Points on a hilly landscape, in no order, each with its height.
From any point a ball rolls to the lowest of the 2 points nearest to it. It stops when none of these is lower. Distance is the straight distance between rows; heights are no part of it.
Z180 h=2.58: 15 -35 67 -11 -29 5 41 -36 2 0 21 -37 -8 -12 11 25 -29 19 -36 -16 44 1
Z305 h=3.22: 8 -9 47 -53 -8 19 -7 30 -30 30 34 46 28 1 42 9 -43 -3 -47 8 56 23
Z36 h=5.78: 12 -12 -43 10 14 29 24 -58 22 -49 -6 -5 -23 -3 -18 -4 11 -33 6 36 -33 17
Z774 h=4.22: 23 30 48 -13 9 -44 -24 23 15 49 32 -42 -26 9 -30 -72 8 19 16 33 -2 48
Z181 h=5.66: 40 51 -40 9 30 -14 -69 6 28 19 -48 -5 -43 37 -18 -20 -26 9 -20 20 -23 5
Z285 h=4.09: 0 -3 -24 -37 10 13 -22 106 -23 22 45 43 10 -23 6 7 -45 -24 10 -1 15 24
Z455 h=1.54: 35 -8 28 -16 -27 62 -6 -48 -32 -61 -49 61 46 2 12 24 -28 -14 -12 12 -9
 -26
Z172 h=4.19: 7 -37 -39 -6 3 -17 3 39 -15 -11 57 -16 -25 -63 4 39 -9 -37 -2 -38 14 36
Z762 h=3.50: 56 27 35 -50 -94 12 -8 -43 -2 -53 -22 32 4 36 -29 9 -23 -15 27 -5 69 -31
Z457 h=2.80: -45 -14 -42 -1 34 -99 -27 34 -64 -6 14 -39 -16 -88 47 19 23 -35 32 -67
 21 0
Z449 h=4.39: 10 -58 23 51 -48 -1 38 -69 -46 -17 -22 -11 18 -23 -48 43 27 -23 18 -68
 -16 -34
Z554 h=5.46: -76 -8 -55 -7 50 -63 14 -64 -2 14 13 -54 -10 -20 4 15 45 -6 -51 -4 8 17
Z3 h=2.82: 58 16 49 -35 -44 40 -8 -31 -54 -6 -39 62 12 57 25 -6 -38 28 -6 -17 48 4
Z531 h=6.04: 35 38 6 -27 -9 7 -22 -1 37 -5 -44 35 9 56 -3 -46 0 24 8 -4 29 -19
Z10 h=2.12: 18 -36 24 13 -39 48 1 -38 -1 -47 -55 46 20 -1 -5 46 17 -33 32 -2 -15 -9
Z971 h=6.12: 63 14 -14 -7 -20 -5 23 4 -1 9 18 22 -37 16 17 -26 -8 0 25 24 -22 71
Z715 h=3.70: 21 -11 32 -39 -52 -1 20 -63 17 -73 -17 4 10 19 -37 12 17 -19 24 -7 55
 -30
Z818 h=5.27: -44 -32 -64 8 42 17 -35 10 39 1 -23 29 10 9 -13 -28 -33 11 -18 30 -43 -3
Z43 h=2.00: -14 -53 19 -5 -4 -48 64 -2 4 6 36 -7 13 -42 48 23 5 9 16 -15 -37 14
Z214 h=4.29: 33 69 72 31 -27 28 20 -11 17 9 -32 19 10 44 28 5 28 16 3 28 3 -30
Z90 h=4.34: 10 69 31 -4 10 -34 -9 -5 31 29 11 -66 -39 47 -27 -63 -17 41 6 31 15 6
Z505 h=3.72: 44 18 45 9 -57 32 29 11 -5 31 -29 25 43 49 2 -22 -20 51 12 -29 15 -51
Z12 h=2.96: 26 -63 -12 24 -17 29 10 37 18 -9 5 9 -7 11 -15 -36 -29 26 41 -28 -33 -8
Z200 h=3.38: 42 -26 7 -7 -25 30 26 28 1 22 14 19 24 32 14 -50 -57 48 1 -9 -2 -20
Z264 h=1.20: -38 -48 33 26 -36 61 32 -15 -1 -27 -32 34 23 -7 19 33 1 -5 34 9 -73 3
Z197 h=2.98: -12 30 -66 -31 29 -93 -9 34 -29 5 31 -52 5 -62 -11 32 23 -33 26 -46 3 -2
Z805 h=2.10: -61 -11 -39 22 49 -5 -103 60 5 29 -24 -13 -15 -30 -14 37 0 -16 -47 12
 -32 6
Z191 h=4.49: -5 -21 36 13 -13 35 -19 91 -27 43 20 52 -3 -9 38 30 -26 5 6 13 -10 37
Z410 h=3.57: -35 36 -23 -35 23 -2 11 14 0 9 38 4 32 -17 -3 50 -3 -44 -57 37 47 -17
Z754 h=2.93: -40 -14 -11 52 48 56 -71 41 -8 -6 -19 18 -28 -33 -21 -3 -27 -13 -23 9
 -26 -3
Z702 h=3.14: 6 33 -57 -43 6 -75 54 21 -16 29 65 -53 7 -20 -13 19 0 -18 11 -35 20 1
Z826 h=2.35: 27 -76 56 27 -6 7 26 -13 -12 -15 24 -23 -28 -40 17 33 -27 4 -7 -46 -9 24
Z819 h=5.96: -3 41 -2 -21 -5 40 11 -38 13 -40 -29 32 21 47 19 -25 -10 26 -19 25 25
 -30
Z328 h=5.29: 6 25 -27 -29 9 -37 -2 44 2 60 41 -12 -20 6 16 19 28 -11 -27 -3 29 46
Z742 h=4.31: -10 -20 -17 -18 4 -33 10 69 -55 -28 29 -15 -14 -67 6 65 10 -61 56 -50 13
 38
Z982 h=2.30: 50 21 56 -41 0 44 -22 -22 -33 -49 -29 70 29 18 51 -13 -36 10 -8 12 1 0
Z778 h=3.06: -19 0 -22 4 12 22 18 41 17 -2 25 26 10 -47 24 24 -2 -22 5 39 -49 4
Z972 h=5.95: 41 47 24 8 37 37 -55 23 -1 -14 -54 48 -35 12 15 -18 14 -10 12 17 -2 8
Z102 h=2.85: 14 -3 67 -38 -21 23 15 -5 5 -4 13 3 7 32 38 0 -24 25 -43 11 57 7
Z917 h=3.91: -15 -1 17 -12 -19 -7 -16 -51 23 -31 -30 6 20 7 -56 22 70 -37 -1 -2 72
 -51
Z444 h=3.42: -19 -22 -39 31 1 35 12 -31 26 9 -33 10 48 33 -46 -43 11 11 0 -21 -11 -70
Z964 h=5.81: -15 29 -9 -13 -48 56 50 -79 18 -43 -28 -9 24 53 -2 12 3 11 -3 32 21 -24
Z113 h=6.26: 25 25 21 13 -40 13 40 -20 -5 17 21 -48 -28 65 -11 -21 -17 45 5 -23 42 3
Z440 h=5.18: 9 66 -31 -80 -4 -39 9 35 -11 36 39 -11 21 18 3 25 14 -41 4 32 47 46
Z594 h=3.79: -25 -23 -29 63 -6 61 -2 -7 -12 19 -43 39 23 13 -45 -2 33 -20 11 -9 -31
 -51
Z127 h=3.78: 31 20 66 13 32 15 -25 30 6 48 -1 -1 2 7 14 -55 -19 19 -18 7 19 -13
Z289 h=3.87: 4 -21 -78 -37 15 -40 -15 42 27 16 36 -6 -13 -6 -6 -22 -32 1 -5 -10 -18
 16
Z630 h=2.64: -61 -21 -28 10 44 -44 -89 67 2 20 7 -43 -38 -44 7 34 46 12 0 -30 -26 32
Z997 h=2.89: -37 -40 7 51 37 -27 -82 29 17 -13 -29 -45 -53 -30 -6 -12 50 22 11 -45
 -41 11
Z231 h=5.37: -25 6 -28 -21 42 -75 -13 -1 8 34 27 -41 -25 -16 21 23 51 0 -46 -21 35 26
Z250 h=4.26: -11 -21 24 49 -42 -11 69 -65 3 -21 -22 -40 22 9 -16 21 40 16 -1 -34 -5
 -33
Z951 h=3.71: -7 -49 -42 -27 2 40 -1 -2 4 -12 16 28 27 -20 28 9 -35 -15 -48 14 11 11
Z132 h=2.08: -15 -52 -18 46 -13 5 59 -60 -13 -26 -22 14 19 -18 -10 12 28 -14 48 -11
 -72 -7
Z953 h=4.01: 3 -61 -33 14 10 14 -1 -5 6 -3 28 -4 -29 -15 -3 0 -5 -15 -53 -24 17 35
Z791 h=3.00: 11 -37 -8 10 -38 53 22 -23 -2 -46 -14 15 53 19 -44 -34 -42 -2 9 -13 -14
 -69
Z588 h=4.76: -13 4 38 11 -16 0 -5 100 -30 25 41 12 -19 -50 31 49 14 -14 43 14 -29 38
Z770 h=3.62: -20 1 3 44 19 -17 11 -104 -21 -28 -24 -69 -26 -2 -62 0 37 -5 -12 -30 15
 -30
Z963 h=2.02: -5 -28 12 18 13 -30 32 -2 46 30 -15 5 10 29 37 -18 52 34 16 -6 -30 6
Z469 h=6.20: 62 -2 -2 11 -24 15 27 -22 -7 4 10 -22 -62 16 -6 -4 8 2 -4 -11 2 21
Z199 h=2.59: -64 -28 -42 3 51 -87 -10 26 -14 -11 19 -30 -22 -61 37 -10 12 0 33 -30
 -18 26
Z555 h=4.11: 31 6 51 23 -45 -2 31 -20 16 3 -44 2 11 32 7 32 58 6 10 -21 13 -24
Z899 h=5.67: -20 -14 -27 1 -15 40 55 -107 -14 -37 -8 -14 6 12 -25 14 19 -22 -21 26
 -10 16
Z120 h=4.42: -36 17 -62 -14 46 -9 -28 68 6 35 12 12 62 -29 -18 21 -38 -23 -33 20 -21
 -48
Z222 h=2.81: 1 -45 -6 -2 34 -62 -16 10 25 -14 12 -28 -44 -47 14 -47 4 6 34 -25 -35 21
Z935 h=2.32: -10 -6 -7 23 9 -63 0 -24 65 4 -48 -27 8 28 -23 -22 64 18 33 -36 -18 -33
Z638 h=3.21: 75 53 33 -60 -87 17 -10 -23 -56 -30 -18 74 17 36 -18 -9 -37 22 42 -17 36
 -30
Z313 h=2.57: 16 -89 14 15 -37 23 30 -34 4 -48 -5 3 22 -27 -28 -12 -39 6 40 -38 -36
 -26
Z67 h=6.43: -6 44 58 -50 -44 -4 17 -16 -19 31 58 -6 15 30 3 -61 -45 28 18 65 47 57
Z173 h=3.48: -4 -8 -12 60 38 -20 -20 -61 12 0 -29 -59 -21 -19 -56 -7 43 -16 -16 -9
 -36 -31
Z831 h=3.45: 21 -6 8 30 48 29 -74 49 13 29 -13 3 -17 -9 -12 -26 -17 5 -27 -6 -5 -25
Z734 h=6.33: -12 15 33 -22 -42 -1 37 -3 -6 49 59 -45 -8 59 -5 -36 -24 62 4 23 39 33
Z604 h=4.04: 22 32 35 0 29 -19 -53 34 -2 78 14 9 -3 19 -12 -70 -25 10 -11 15 17 53
Z835 h=4.18: 9 34 48 -16 -96 7 29 -14 7 -24 -15 20 51 42 -25 32 1 25 26 11 23 -86
Z921 h=5.51: -7 -21 -71 11 40 -17 -82 8 36 -7 -56 -11 -19 22 -31 -11 -24 9 -17 10 -61
 14
Z581 h=3.23: -30 32 20 -18 10 19 29 -27 6 -3 25 -10 8 9 34 45 -7 6 -66 34 54 6
Z47 h=3.32: -6 19 -42 -47 4 -40 52 -5 27 -9 59 -38 -1 -22 4 -7 -6 -16 -13 20 19 14
Z169 h=6.58: 10 62 69 -55 -45 20 12 -37 -45 0 17 21 30 54 41 -48 -67 74 15 49 35 11
Z593 h=5.93: 29 34 -13 -24 3 -10 -59 -5 45 -41 -59 37 6 28 -43 -33 8 -22 40 18 13 -44
Z854 h=4.07: -49 -15 -32 4 39 -13 -13 50 -6 20 28 -32 37 -61 -40 52 7 -49 -24 1 -4
 -27
Z801 h=3.84: 2 21 -2 -40 37 -5 -16 59 1 8 19 -20 48 -29 -11 43 4 -55 -13 -5 40 -12
Z78 h=4.08: 15 -60 -8 -10 -5 59 0 0 2 -31 -16 53 9 15 52 12 -24 12 -11 -13 3 12
Z686 h=4.44: 29 40 12 31 20 -26 -26 -12 26 19 -9 -77 -42 27 -32 -32 28 21 -12 -21 11
 -13
Z863 h=6.11: 13 33 -15 16 39 19 -38 34 13 15 -16 17 -38 -4 31 29 23 -28 -28 35 -6 26
Z872 h=3.97: 9 31 31 11 -84 16 61 -24 13 4 -18 -2 11 78 -1 35 37 40 20 -23 44 -51
Z591 h=3.04: -42 -51 27 25 51 -14 -14 -15 30 -55 -16 -14 -26 -51 -5 -20 20 -7 29 15
 -39 9
Z450 h=1.64: -43 -77 18 62 11 25 -30 -9 -10 -66 -38 -11 -37 -41 -57 -9 20 -36 43 -43
 -13 -14
Z324 h=2.36: -20 -8 12 20 3 35 35 -2 22 5 -4 34 43 -8 40 18 -13 10 -5 41 -50 -25
Z677 h=3.27: -46 -27 -9 71 57 -34 -23 -47 3 -33 -23 -46 -23 -65 -14 -16 32 -16 19 4
 -71 -8
Z179 h=3.65: 20 44 -5 -42 35 5 -25 61 -29 42 43 30 19 -3 6 -19 -53 -8 -43 3 46 2
Z62 h=5.03: 2 107 7 -59 8 -32 -3 37 -31 80 37 0 20 41 6 -9 1 -3 -11 53 51 40
Z729 h=3.58: 8 26 -60 -43 -8 -17 30 -3 33 12 25 -16 -17 35 7 -32 -25 28 -22 23 14 20
Z890 h=2.45: -58 -44 -21 43 8 -11 46 18 -22 3 30 -18 8 -59 9 47 8 -17 7 9 -63 5
Z386 h=3.56: -36 -25 -34 82 19 62 -32 8 -32 -1 -34 0 -37 -25 -33 15 31 -24 7 -18 -57
 -4
Z355 h=5.97: 42 18 -14 7 -11 34 10 -21 15 -36 -12 50 -15 -2 34 -1 -8 -13 14 45 -33 32
Z240 h=1.55: -16 -41 11 17 2 -21 27 48 2 36 28 25 3 -7 55 14 34 29 27 -26 -28 36
Z309 h=4.86: -39 22 -69 -25 40 17 -15 15 11 11 5 38 47 -11 18 -16 -46 -5 -42 48 -37
 -27
Z745 h=4.51: 44 106 52 2 -4 12 4 -9 -19 41 -16 16 -18 52 18 -30 8 26 -10 36 10 11
Z364 h=4.77: 12 96 15 -30 -15 4 22 0 -26 35 30 28 -7 46 39 -4 -19 27 -21 65 19 29
Z653 h=5.55: -34 -10 -50 15 8 -15 53 -74 -4 1 8 -27 -3 -3 9 12 27 6 -47 -12 -6 10
Z603 h=2.31: -33 -12 -22 -19 15 -106 50 9 -14 15 40 -8 16 -39 58 4 25 7 19 -17 4 17
Z566 h=5.82: 25 19 -8 18 16 9 -67 20 28 -29 -62 17 -42 16 -31 -18 10 -17 45 9 -24 -6
Z795 h=2.06: 4 -62 23 60 18 33 -28 -1 -12 -31 12 -31 -48 -62 -30 0 -5 -11 3 -41 -23 9

Call two points neighbours if one is among the 2 nearest of the other. Go from one point of each pair to the other, from neighbour to neighbour, staying as low as possible. Name the highest point that can't be avoided.
Z450, Z455: Z778
Z450, Z199: Z591
Z455, Z264: Z10

Where does a ball stop that starts at each point below?
Z355: Z872
Z854: Z450
Z819: Z872
Z440: Z872
Z191: Z450
Z917: Z455
